Each row is a point on a landscape with many valleys, with its height.
A ball rolls from a point to the lowest of its 5 nearest points, and stops where none of them is lower. Distance is the straight distance between rows; heights are no part of it.
<108> h=177: [  2  -9  12   7  -3 -10   8  11  10  22   3 -15  -3 -12  12  -1  -6   5
  -7   8   6 -10]
<1855> h=243: [ -8  15  -1  13   7  -3  13   3 -13 -11   4  14 -10  15  10  -1   4  -5
  17   0   3  13]
<685> h=58: [ -8   8   0   5   3   3   1  -3 -11 -11   8  13  -2  14  11  -8   4  -8
   3   5   5  14]
<1779> h=264: [  8   9  -5   1   5  -8   4   5   7 -11  -5   4  -2  -9 -16  11  -6   6
  -3  -8   3   2]
<1325> h=297: [-3 -7  8 -3 -9  2 -1 -1 13  2  3 -7 -3 -3 -1  1  2  3  0  6 -3 -8]
<1128> h=101: [  3  12 -10   4  -3   5  -8 -12  -2 -14  -4  10  -3   4 -10  11   4  -5
   0  -2   0   2]
<1476> h=98: [ -6 -12   7  -7  -6   8  -9  -2   8   9   7  -6   7   1   1  -8  -1   4
  -8   7  -8  -4]
<28> h=568: [ 12   4   6  -3   7 -11  14  10  13  -5  -5  15   6 -18 -19   7  -9   6
  -4  -3   5  -1]
<978> h=491: [ 12   4   0  -2   8 -13   7  12   9  -2 -10  -1   3 -12 -19  11  -2  12
   2  -2   3  -1]
<565> h=239: [ -3   1   1  -4 -13   0   0  -2  11  -4  -7  -7  -2   1 -13   8   1   5
   1   7  -1  -6]
<966> h=185: [ -5  10 -14   9  -4  13 -11  -9  -7 -11  -7  22  -3   4  -2   8   9 -11
   1  -1  -6   2]
<867> h=262: [ -2 -11   8   1  -5 -11   1   3  13   5  -5 -14  -8  -4  -5   9   1   2
   4  11   2 -10]
<1528> h=260: [  2 -14   8   0   0   3   0   8   2   9  12 -11   2  -4  12  -6  -5  12
  -6   3   1   4]
<739> h=559: [ -5  -7  -3  -9  -4  11  -9  -4  -2   3  10  -4   6   7  12 -15  -1   1
  -3   1  -9  -7]
<1036> h=315: [  5  -5  -2   5   7  -1  11  10  -7  17   8  -6   1   0  18 -10   2   6
   7  -1   1   6]
<851> h=282: [  5  15  -6   0   0  -5   8   2   3 -10  -7  -2  -6   2  -8   9  -3   7
   4   2   7   6]
<884> h=99: [ -5   4   2   0 -14   6 -14 -10   7  -5  -5   0   5   0  -9   5   3   7
  -1   3  -5  -6]
<1233> h=241: [  5   8  -4  -7   4  -4   2   3   5 -12  -6  -1  -1  -7 -19  15 -12   3
  -3  -5   4   3]
<1349> h=441: [-13   9  -9  10   4  11  -6  -7 -12 -18   3  19  -6  11   1  -1  10 -12
   6   3  -3  10]
<253> h=424: [  2  13  -9   4   8 -11   9   7   0  -1 -10  -6  -5  -1  -4   8   1  11
   7  -4   5   6]
<1837> h=358: [  5  -1   1  11  13  -2  15   7  -9  13   7   0  -1   9  15 -12   4   0
   8  -1  -2   9]
<1377> h=391: [  6  -2   3  -1   0 -15   8   9  10   6  -6 -13   1 -11 -10  10  -5   8
   2  -1   3  -9]
<180> h=130: [  2  13 -14   5  -1   4  -2 -14  -5 -12  -9  14  -5   0 -10  10   5 -11
   3  -6   1   0]
<706> h=438: [ -4   3  -1   1  10   1   7   1 -11   0  10   3   0  10  13 -13   0  -4
   4  -1   2  13]
<560> h=699: [  0  -5  -2 -13  12  12  -6   1 -34   5   6   0  -2   7   2 -14   2 -10
   0  -6   3  11]
<1727> h=176: [ -4  -6   8  -4 -10   4  -6  -2   8   2  -2  -8   0  -2 -10   6  -3   3
  -3   7  -6 -10]
<1466> h=299: [  1 -14   8  -8   6   8   2   2  -1   9  12  -9   3  -5  11  -9  -6   5
 -12   1  -5   4]
<1584> h=174: [ -2  11 -16   6   0   6   0  -7  -9 -16 -10  13 -13   9  -1  11   5  -8
   0  -2   7   6]
<178> h=436: [  7   0   4  -3   4 -12   5  10   9   2  -7  -5  -1  -5 -17  13  -7   8
   6  -1   3  -3]
<133> h=283: [  5  -6   0  13   2   1  16   9   0  15  10 -10   0  -7  16 -11   1   8
   0   0   3   1]
<1229> h=161: [  6  -2  -5  -3 -11  -9 -13   1  11 -12 -12  17  10 -12 -24  10  -4 -10
 -15  -3  -1  -9]
<1725> h=552: [ -3 -11  -4 -17   4  12 -13  -6 -14   7   7  -4  11  -1   7  -9  -4  -1
  -6  -5  -2  -3]
<1218> h=449: [ 10  -3   9  -5  15 -21  11  13  14   9 -13  -5   0 -16 -17   9  -5   7
   4  -1   6  -2]
<1549> h=838: [ -4  -3  -2  -8  11   8   2   3 -23   2   9   6   1  10  10 -23   5  -8
   0  -4   3  15]
<573> h=290: [ -2   0   9  -6 -15  -1  -6  -5   9   2 -10 -11  -1  -7 -14   4   0  -3
  -4   6  -1 -10]
<1941> h=131: [ -1 -17  17   4  -7  -7  -1   6  12  13   5 -14  -2 -14   8  -1  -8   1
  -8  10   4  -8]
<1352> h=170: [  8   3   1  -4  -4  -6  -5  -2  14  -7 -10   5   4 -12 -19  12  -6   1
  -8  -4   7  -7]
<370> h=253: [ -1   2  -4   9   1 -10  12   6   7  10  -8 -15  -3  -5  -3   6  -1  13
   7   4   6  -2]
<1515> h=517: [ 10  -3   3  -7  -4 -19  -3   3  12  -6  -7   5   1  -6 -24   4  -5  -1
  -9  -4   5  -2]
<1821> h=560: [ 13   2   8  -5   6 -17   7  15  20  -2  -3   6   5 -15 -17  10  -9   8
  -4  -6   3   1]
<581> h=72: [  1  14 -11   5 -11   7 -11 -11   3 -13  -6   6   4  -1 -10  13   5  -1
  -2   2  -3  -3]
<728> h=476: [  4  -9   2  -8  14  12  -2   0 -18   8  12  -3   3   1  17  -9   1  -1
  -5  -3   0   3]
<1642> h=227: [ -1   0  -7  14   4  -2  14   9   1   6   0 -13  -3   0   9  -6   2   6
  11  -1   0  -2]
<1296> h=93: [-12   7 -10   8  -4   8 -12  -8 -14 -16   1  22   5   8   2  -5  16 -10
   3   0  -7   3]
<98> h=524: [ -8   3  -7   0   3   6 -13 -14 -11 -10   5  19   3  11   9  -8  13 -10
   1   1  -8   5]
<633> h=270: [ 0 -7  4 -6 -8  5 -3  2  6  3 11 -4  1  4  6 -7 -2  0 -4  8 -4 -6]
<285> h=218: [ -3  -7  17  -6 -16  -5 -14  -8  15   7  -8  -4   3  -7 -15   7   2  -2
  -5   5  -6 -16]
<336> h=226: [  3  -9   5   3   0   2   7   5   3   9   9 -13  -1   4  11  -4  -3   6
   0   2  -2  -2]
<762> h=240: [  3  -8   1  14   1  -7  15  12   6  18   2 -16  -4 -14  14  -2  -3   7
  -1   3   3  -7]
<911> h=501: [  3 -17   0 -11   4  14  -5  -2 -12   7  15  -5   3   3  12 -13  -2  -2
  -7   0  -4   2]
<493> h=460: [ 11   2  -2  -7   8 -10  10   8  13 -14  -3   9   8 -11 -18  10 -11   2
  -7  -4   1   1]
<698> h=133: [  1   4 -11  -1 -15  -2 -11  -1   8 -10 -13  14   4 -11 -21  10  -5  -4
  -9  -9  -3  -4]
<1945> h=458: [ 11   3   7  -5   6 -15   9   6  13   0 -11  -2   2 -11 -20  15  -7   8
   2  -1   4  -1]
<662> h=475: [  2  -9  -4  -7   5   9  -4  -3 -10   2  13  -4   3  10  15 -12  -1   5
   2  -5  -4   4]
<639> h=234: [  3  -8   1   9  -5   1   8   6   7  12   5 -17  -6  -4  11  -3  -4   6
   1   4  -2  -2]
<663> h=397: [ -9  -1  -1  -5  -9   8 -10  -9   5  -4   5  -3   8  10   0  -4   6   4
   4   2 -11  -6]
<891> h=249: [  0  10  -5   6   5   0   0  -9  -5 -11   0  11  -7  11   4   0   3  -8
   6  -1   1   7]
<501> h=321: [ -6  10 -11  13  -4  11  -5 -11  -8 -15  -2  29  -4  12  -2   2  15 -15
   3   1  -7   1]
<1164> h=105: [-2 -9  7 -2 -7  5  2  1 11  7  6 -9  1  4  9 -4 -3  2  1  7 -8 -4]
<829> h=76: [  7   1   0   1 -11  -9 -12  -4  13  -9 -11   7   5 -11 -24   9  -8  -3
 -11  -4   2  -6]
<628> h=311: [ -3  -8  14  -1 -14  -4  -6   3  16   8  -2  -8  -4  -9 -10   1  -1   5
  -4  11  -3 -13]
<1979> h=137: [  0  -3   4  -2 -16  -9 -16  -5   8  -4 -12   4   6  -8 -25   8  -1  -2
 -12  -2   4 -11]
<767> h=448: [  6  -5  11  -8   1 -15  -2   2  17  -1  -7  -8  -2  -9 -21  13 -13   5
  -6   5   3  -4]
<524> h=355: [-5  1  0  0  2  7  2 -5  2  1  9 -3 -1 10 11 -7 -1  1 -1 -5 -5  2]
<1196> h=686: [ -7  -2  -3  -3   5   2  -3  -2 -14  -5   9  10   5  12   7 -13   5  -7
   2  -4  -2  11]
<396> h=482: [ -6  -6  -4  -8  -8   6 -12  -4  -1   1   9   2  12   4   2  -9   2   3
  -6   3  -9  -5]
<690> h=159: [ -7  -4   5  -5 -15   2 -13  -8  10   4  -7   4   5   1  -8  -2   8   5
  -1   2 -12  -9]
<1789> h=55: [ -2 -16  11   0  -8  -3   3   6  10  14   6 -15   0 -10  12   3  -5   6
  -6  11  -4  -5]
<1221> h=261: [  1  -8   5   6   1  -2  11   7   7  15   8 -14  -2  -8  15  -1  -7  10
  -1   6  -3  -5]
<985> h=82: [  3   9 -14   4 -14   4  -9 -11   1 -11 -10   8   0  -4 -10   9   2  -1
  -1  -4  -1  -6]
<1250> h=348: [ -4  10  -1   8   1  -2  10  -5  -9 -12   2  11  -7  15  11  -3   7   0
  10  -2   8  12]
<462> h=124: [  5   5  -6   3 -13  -7 -10  -8   6 -10 -11   8   5 -11 -20   9   2  -5
  -3  -6  -4 -11]
<7> h=643: [ -7  -8  -3 -10  13  14 -20   3 -41   6   9  -4  -4   2   7 -10   2 -12
   1  -3   5   4]
<601> h=368: [ 3  7 -3  8  4 -3 17  5 -5  6 -2 -5 -3  8  7 -2  4 10  9 -4  3  5]
<987> h=153: [ -2   6  -8   4  -3   8  -3 -13   3 -12  -1   2  -4   5   0   2   4   0
   5  -3   2   2]
<959> h=145: [ -5 -15  10   0  -7  -2   0   5  13   8   6 -14   0  -6   5   6  -6   6
  -2   5  -2  -6]
<1609> h=232: [-1 19 -6  2  5 -7  8 -5 -3 -7 -7 -1 -5  4  4 12  2  4  5 -7  7  8]
<144> h=418: [ -5   4  -1   4   8   3   3   0 -14  -3   7  12   0  14  16 -12   4  -3
   7   1   1  13]
<141> h=193: [ -7  18  -1  11   5   6   7   0  -9 -16 -10  13 -11  11   5  10   5 -13
   9  -1   8   9]
<1561> h=248: [-3 -1  0 -1 -7  5  2  3  7 -1  6 -4 -3  1  3 -5 -2  3  0  8 -1  0]
<1175> h=217: [  3  -3   0   3  -8  -5   8   5   9   2  -3 -15  -8  -6   0   3   0   7
   3   2  -1  -5]
<635> h=360: [  9  13  -4  -4  10  -4  14   8   8 -12  -6   9   3  -8 -19  13  -1   5
   0 -10   7   0]
<64> h=237: [  4  -9   8   5   7 -18  13  14  10  14 -10 -15  -5 -16 -11  11  -1   0
   1   5   1  -9]
<1794> h=141: [  7   4  -1   1 -14   3  -9 -11   9  -4  -7   2   2  -6 -17  12   2   2
  -2   0   0  -3]
<1258> h=164: [  3   9  -7  -2   1  -3  -1  -1   4 -10 -11   2  -2  -3 -16  13  -7  -4
  -4  -5   8   1]
<777> h=481: [-7 -5 -2 -7 -4  4 -6 -7 -3 -3 11  3  5  8  3 -9  0  4  3  6 -6 -2]
<809> h=250: [ -1  15  -9   4  11   2  11   6  -9 -10 -10   8  -9  10   0  12   3 -10
   8  -2  15   9]
<1923> h=333: [ 13  -1  -2  -7  -3 -11  -5   0  13 -15 -10  10   1 -12 -23  10 -11  -3
 -12  -2   3  -4]
<1387> h=637: [  1 -12  -5 -13  16  11  -8  -2 -31   7   5  -5  -1   6   7  -7   1  -6
   0  -1   3   9]
<1771> h=466: [ -6   1  -5  -5   0   6 -10  -7  -3   0   6   7   5  12   5  -9   7  -3
  -2   1  -8  -1]
<209> h=127: [  2  13 -10   2  -2   4  -3 -10   0 -14  -6   6  -6  -1  -6   9   5  -2
   2  -3   4   4]
<1060> h=550: [ -6 -20   8 -10  -9   6 -13   1   9  10   7  -3  10  -4  11  -9   1  -2
  -9   5  -9 -14]
<623> h=478: [ -8   7  -7   4   2   6  -2  -4  -8 -12   5  17   1  16  10 -11   3  -6
   3   1  -2  11]
<1506> h=242: [ 0  5  1  3  3 -3  4 -3 -3 -3  1 -3 -9 12 13 -3  5  3  4  3  5  2]
<1239> h=220: [ -7 -17  14  -4  -3   1  -2   8  10  12   9  -6   2 -12  10  -4  -7   1
 -12   9  -4 -10]
<1939> h=184: [ -6 -22  20   0  -8  -9  -5   6  18  11   1 -11   0  -6  12  -3  -4   1
 -13   9  -4 -14]
<657> h=496: [  4  -5   2  -4  11   7   4   3 -12   1  11   2   1   9  13 -15  -2  -1
   3  -2  -3   9]
<604> h=428: [  3   4  -3  -1   2  -8  11   8   6   2 -10  -6  -2  -3 -15   9  -2   9
   9  -1   2   0]
<545> h=230: [-2 12 -2  8  6 -4  7 -2 -1 -6 -4 -2 -5  9  1  3  3  3  9  0  4  5]
<1822> h=440: [  9   4  -1  -1   9  -9  11   9   6   2  -8  -4  -1 -12 -14  13  -5  13
   5  -3   0  -1]
<528> h=77: [  1 -16  20   4  -7 -12   0   9  13  14  -1 -17  -6 -11   9   8  -8   2
  -8  11  -2 -16]
<1173> h=163: [ -3  -9   6   6  -1 -13  10  14   9  12  -1 -20  -1  -9   2   7  -4   2
   0   7   1 -12]
<1114> h=379: [ -1  -6   1  -4   9   9   5   4  -7   8  10  -1  -1   5  17 -13   0   2
   2  -7  -1   7]
<659> h=103: [  5   3  -8   7 -16   2 -13  -6   7  -9 -14  11   5 -10 -16  10   4  -8
  -5  -5  -2  -9]
<732> h=759: [ -7  -7  -5 -10  13   6 -11  -3 -25  -2   5  10   6  11   4 -19   5 -11
   3  -7  -4  10]
<535> h=267: [ -4   6  -3   1  -1   3   3 -10   1  -7   4   0   0  10   5  -5   6   2
   5  -2   1   6]
<1297> h=128: [  0   6  -7   5 -13   7 -14  -4   6  -1  -7   5   3  -5 -15   3   2   0
  -6  -2  -3  -4]
<274> h=354: [ -7   9  -9   1   0   9  -8  -6 -10 -13  -2  12  -2   9   5  -2   8  -7
   4  -2  -3   7]
<688> h=584: [ -2 -10  -1  -9   6  11 -13  -5 -21   4  12   0   5   7   8 -13  -4  -5
  -5  -9  -2   0]
<1839> h=490: [  0 -14  -5  -8  -1   6  -9  -2  -7   6   8  -3  11  -1  10 -11  -1   1
  -9  -2  -8  -8]
<347> h=394: [-7  5 -5 -3 -1  6 -6 -9  2 -3  7  4 -1  6  8 -8  3 -1 -1  3 -4  0]
<1455> h=356: [ -3   8  -2  10   9  -5  17   7 -14   7   3   9   5  16  15 -15   9   1
  10   2   6  12]
<1133> h=494: [  5  -4   2   9  22   9  11   7 -22  20  11  -1   4  -2  17 -13   4  -6
   1  -7   3  11]
<353> h=536: [ -1  -6   6   2  16   8  11  11 -26  11   9   2   0   7  11 -16   1 -10
   2  -2   3  15]
<984> h=275: [ -2  18  -6   1   9  -3   9   3  -1 -12  -7   8  -2   0  -4  15   1   0
   4  -7   5   3]
<36> h=291: [-6 14 -4 10  6 -3 10  4 -6  1 -3  6 -4 11 11  6  4 -2 16 -2  4 11]
<282> h=393: [ -4 -15  15  -3 -16  -5 -14  -2  14   6  -1  -8   1  -3  -6  -1   3   1
  -5   7  -8 -18]
<1417> h=613: [  5   1   7  -6  19  12   0   4 -26  10  11  -6   0   2   9 -11  -1  -6
   1   0   3   9]
<143> h=543: [ -1 -10  -6 -11  -1   6 -10  -6 -12   3  12   2   9   5   4 -15   4   2
  -4  -2  -9  -3]
<1370> h=313: [ -9  -6   6  -7 -11   7 -11  -8   9   3   3  -3   3   8   1  -7   5   4
   3   2 -12 -12]
<406> h=798: [-12   5  -8  -4   6   6 -12  -3 -12  -8  11  17   5  16   7 -13   5 -11
   3  -2  -2  11]
<1189> h=404: [ -9  -9  10  -7 -13  -1 -13   0  13   7  -2  -7   2  -2  -7  -2   0   0
  -7   9  -5 -14]
<712> h=427: [  3  -1   4   4  13   2  15   5 -15  13   8   2   0   3  17 -15   3  -7
   4  -5   1   9]
<318> h=96: [  7   3  -5   4  -2   0   7   1   8   2   1 -10  -2   1   8  -3   3  11
   6   2   0  -1]
<553> h=510: [ 11   2   6  -3   0 -18   7   5  14  -1  -9   9   2 -12 -23  11  -8   4
  -7  -3   7   1]
<290> h=402: [  2  11 -10   7   9  -6  11  10   4  -1 -10  -5  -4   2  -2  11   0   5
  11  -6   7   4]
<355> h=228: [-2  4 -2  0 -1  5  0 -4  8 -1  3 -8 -1 10  2  1  3  4  7 -1  1  2]
<992> h=280: [-3 11 -3 10  2 -5  9 -2 -2 -5  4  3 -1 14 14 -1  5  0 11  3  2 10]
<280> h=171: [ 14   8  -6  -2  -1   0  -1  -3   9 -13  -8   8   2  -7 -20  11  -6   0
  -5  -2   5   0]
<1095> h=653: [ -4   1  -2  -3   5   4  -3  -3  -9   2  13   4  -1  11  13 -14   4  -2
   3  -1  -4   7]
<1490> h=338: [  6   3  -1   1   3 -16  13   8  11   8  -7 -13  -8 -11 -10   9   0   8
   5   0   6  -4]
<63> h=107: [  1  16  -5  16   8  -7  14  14 -12  -3  -1  11  -5  15  11   0   7  -7
  13   0   9  12]
<1405> h=247: [  0   1   2   5  -2  -6  13   8   7   7  -4 -13  -5  -3  -2   4  -3  11
   4   2   4  -5]
<1797> h=219: [  8  12  -8   2   6  -1   5   0   2 -11 -10   8  -4   0 -10  14  -2   1
   4  -6  11   5]
<521> h=455: [ 11   6  -7  -2  11  -8  14  15  14  -9 -11   8   8 -15 -16  10  -8   6
   3  -5   6   3]
<1076> h=675: [ -3  -6  -1  -8  11   7 -10   0 -22  -2   7   6   3  11   8 -17   2 -10
  -1  -5   3   9]
<1323> h=498: [  7   0   2   7  17  11  15   9 -14  17   5  -6   4  -4  21 -12   1   1
  -2  -6   0  10]
<944> h=278: [  0  -7  15  -6 -12 -11  -7  -5  16   5  -8 -14  -7  -6 -13   8  -3   1
  -3   5  -5 -10]
<1010> h=256: [  4  -7   3   3   5   2  12   7   2  13  11 -11   3  -7  11  -5  -5   8
  -8  -3   1  -1]
<1715> h=104: [  2  10 -17   6 -10   8 -13 -13  -4 -16  -4  14   1  -1  -7   9   3  -8
   1 -12  -2  -1]
<445> h=108: [  0  15  -7   5  10  -7  14   3  -3  -2 -14   2  -5   7   2   8   1   2
  11  -9  10   7]
<320> h=553: [  0  -8  -3 -17   3  12  -4  -4 -11   3  12  -1   2   4  11 -14   1   2
  -5  -6  -6  -2]
<1112> h=426: [  7  -5   9  -6   5 -14   7   7  14   7  -7  -5   0 -11 -19  10 -10   3
  -2   1   1  -3]
<1034> h=233: [ 1  1 -4  4  2  2  8 -1 -6  4  8 -5 -1  6 14 -9 -3  5  9  1 -7  3]
<687> h=121: [  2  -4   5  -2 -20  -5 -17  -9  10   5  -9  -2   7  -4 -21   3  -1   0
  -5   1  -5  -9]
<113> h=558: [  6  -3   1   3  27   9  12  10 -29  15   6  -3   2   4  17  -8   4 -10
  -2  -4   4  14]
<600> h=257: [  1   5  -2  10   9   0  11   7  -4   6   6  -4  -4  10  15 -12   8   3
  12  -3  -1   7]
<1671> h=100: [  4  10 -10  -2 -12   3  -6  -5   6 -14  -7   8   3  -6 -15  11  -1  -2
  -1  -4   4  -2]
<1683> h=302: [  5  19  -9   6   8  -2  15   4  -7  -8 -11   4  -5  -1  -5  13   0   1
  10  -8  10   7]
<1179> h=403: [ -8 -22  17  -5 -10   2 -10  -1  16  13  -2  -2   3  -9  10  -7   1  -4
 -17   7  -9 -16]
<1085> h=57: [ -6  -3   2   1 -14   0 -11  -7   9   0  -4  -3   2  -3 -16   4   4   3
  -3   6  -7  -8]
<1530> h=109: [ -4  10  -9   4 -11   8  -9 -12   1  -9   4   9   2   3  -2   5   6  -3
   7  -2  -5  -1]
<513> h=284: [  5 -10   4  -1   9   4   4   8 -10  18  10 -12   3  -7  19  -8  -6   5
  -7  -3  -1   2]
<48> h=443: [ 10  -5   6 -11  -5 -16  -5  -3  17 -13  -8   6   8 -15 -25   6 -12 -10
 -14  -6   1  -6]
<4> h=563: [  2  -9   0  -7  15  13  -1   1 -24   8   9  -8   4   2  14 -10  -1  -8
  -2  -5   4   9]
<1459> h=142: [ -3   8  -3   1 -10   5 -11 -13   3  -6   0   2   1   3  -4  -1   4   0
   5   2  -6  -5]
<1176> h=527: [  1   1   8   0  12   5  11   2 -19   8   8   3   1  12  16 -15   0  -5
   3  -2   0  13]
<1025> h=336: [ 3  7 -6  4  0  2  7 -4  0 -7 -1 -8 -8  1 -2  9  2  6  6  2  5  1]
<1769> h=322: [  2  -6  13  -3  -9 -10  -1  -1  11   0  -8 -12  -2  -6 -15   8  -4  -4
  -3   7   1  -9]
<1159> h=129: [ -2   9  -3  -1 -10   5  -9 -10   5  -8  -7   1  -2  -1 -11   1   4   3
   0   5  -2  -5]
<770> h=64: [ -2 -10  13   9   0 -19  11   9  13  15  -3 -16   1 -17   8   6  -2   0
  -5  11   0 -11]
<1412> h=292: [ -2 -19  23  -6  -9  -4 -12   4  17   9   3  -8   2  -9  11  -4  -2  -5
 -16   8  -3 -13]
<1562> h=266: [ -7   9  -6   4   1   5  -6 -13  -6 -12   1   9  -6   9   4  -2   3  -2
   3   0  -3   0]
<156> h=187: [  6  -3  -1   8  -1  -8  14  10   7  10   0 -13  -1  -3   8   0  -1  11
   5   1   3  -2]
<1849> h=399: [ -2 -17   3 -12   1   9  -5   1  -4   9   9  -4   5  -6  10 -14  -5   0
 -13  -3  -5  -7]
<435> h=279: [ -3 -14  10  -6  -6   4  -4   3   7   5   8 -10  -3  -3  10  -5  -5   1
  -5   5  -5  -6]
<1383> h=285: [ -5  11 -11  11   1  10  -8 -12  -8 -17   2  20  -7   8   5   5  10 -11
   3   0   3   7]
<1187> h=324: [ -1   0   8   0  -2  -9   3   2  12   5  -9 -11  -9  -4 -16  12  -5   8
   4   5   3  -2]
<1960> h=314: [  5  -9   6   3   9   8   7   3  -9  11  12  -7  -2  -5  18 -10  -2   5
  -1   0  -2   6]
<1130> h=208: [ 10  -3  -6  -9  -5  -7  -9   0  12 -16  -6  10   5 -13 -22  12  -9  -5
 -12  -5   3  -4]
<1048> h=173: [  3  -1   6  -6 -16  -8 -11  -4   9  -1 -11   1   6  -8 -20   8  -1   0
  -2   4   1 -12]
<1139> h=178: [ -1 -14  18  -4  -7  -9   0   1  16  13  -2 -13  -6  -6  -2   6  -3  -1
  -3  12   0 -11]
<1903> h=610: [  2  -4  -2  -6   6  12 -11  -5 -29   5   5  -2   0   6   4 -15   0 -14
  -1  -3  -1  -3]
<510> h=246: [  6   2  -3  -8 -10  -1  -3  -3   8 -11  -9  -1   1  -8 -17  10  -5   4
  -8  -2   6  -2]
<1729> h=180: [ -1  -9   9   9   0 -14  17  10  12  19  -9 -19  -5 -16   3   7  -5   5
   1   7   4 -11]
<1344> h=160: [ 0 -2  1  1 -9  3 -8 -6  7 -4 -4 -4 -1 -2 -3  3  1  7  3  5 -5 -5]
<382> h=594: [ -8   3  -3  -9   3   7 -10  -8 -11  -2   7   6   4  13   8 -12   4  -2
   0   4  -6   8]
<33> h=551: [ -7   4  -6   0  -3   6 -12 -11  -8  -5   6  14   5   8   5  -5   8   4
   2  -1  -6   4]
<1847> h=363: [ -1 -11   1  -7   3   8  -3  -2  -1   9   9  -7   1  -6  14 -14  -8   3
  -6   1  -5  -2]
<1458> h=106: [  0  16  -4   9   1  -1   1  -4  -6 -14  -7   1  -7  10   5   9   3  -3
   4   1   8   9]
<281> h=120: [  3  13 -10  -1  -6   1   0  -8   5 -12  -8   5   3  -4 -13  10   0  -3
  -5  -5   5   2]
<1324> h=585: [ -3  -4  -1  -6   3  11  -7  -6 -13   2  11   8   4  12  11 -13  -2  -1
   0  -3  -5   4]
<1734> h=544: [-10   0  -5  -8   4   6 -10 -10 -12   0  10   8  10   8   8 -14   9  -3
   3  -4  -7   4]
<1264> h=254: [  1   0   3  -2  -8  -6   1   0  13   2  -9  -3   0  -5 -16  10  -4   2
  -2   0   4  -5]
<1216> h=179: [-1  6 -2  1 -7  0 -3 -7  8 -4 -6 -2  1  0 -9  9 -3  6  1  3  4 -1]
<894> h=542: [  3  -7  -1 -12  11  13   0   0 -23   7   9  -8  -1   0  14  -8  -6  -1
  -4  -8  -1   8]
<384> h=337: [-14  13   0   8   4   1   1  -2  -9 -16   1  18  -7  13   9   0   7 -14
   7   6   5  12]
<1485> h=165: [ -7  11  -7  10  -6   8  -8 -11  -1 -13   1  14   1   4   3   2   9  -7
   5  -1  -1   5]
<1090> h=224: [  1  -6  -1   8  -4  -7  13  13  10  13   0 -14  -4 -11   6   2  -2   9
   0   6   2  -3]
<729> h=46: [-3  3  2  7  4 -1  8 -1  0  4  5 -3 -4 13 13 -9 -2  1  6 -1  4  9]
<701> h=225: [-10  20  -2  13   5  -6  18   9 -12  -6  -5  17 -12  11   9  10   7 -10
  15  -5  11  12]
<1586> h=389: [ -9   8  -6   6  -6   9 -13  -8 -14 -10   1  22   7   9   5  -1  11  -9
   6  -1  -8   5]

Call two points neighbours if one is among the 5 nearest of the other. Go from one point of each pair to the other, from neighbour to neighbour, staying as low as possible. Name the highest point that can't be avoided.
<581> / <63>: <701>
<156> / <1296>: <501>
<1476> / <156>: <1090>
<1789> / <1476>: <959>
<581> / <1085>: <1297>
<445> / <1458>: <545>
<581> / <829>: <462>
<770> / <1789>: <528>

Where does a ball stop that starts at each point below?
<1324>: <1164>
<739>: <581>
<113>: <729>
<353>: <729>
<382>: <581>
<1387>: <1164>
<732>: <581>
<1133>: <729>
<1417>: <1164>
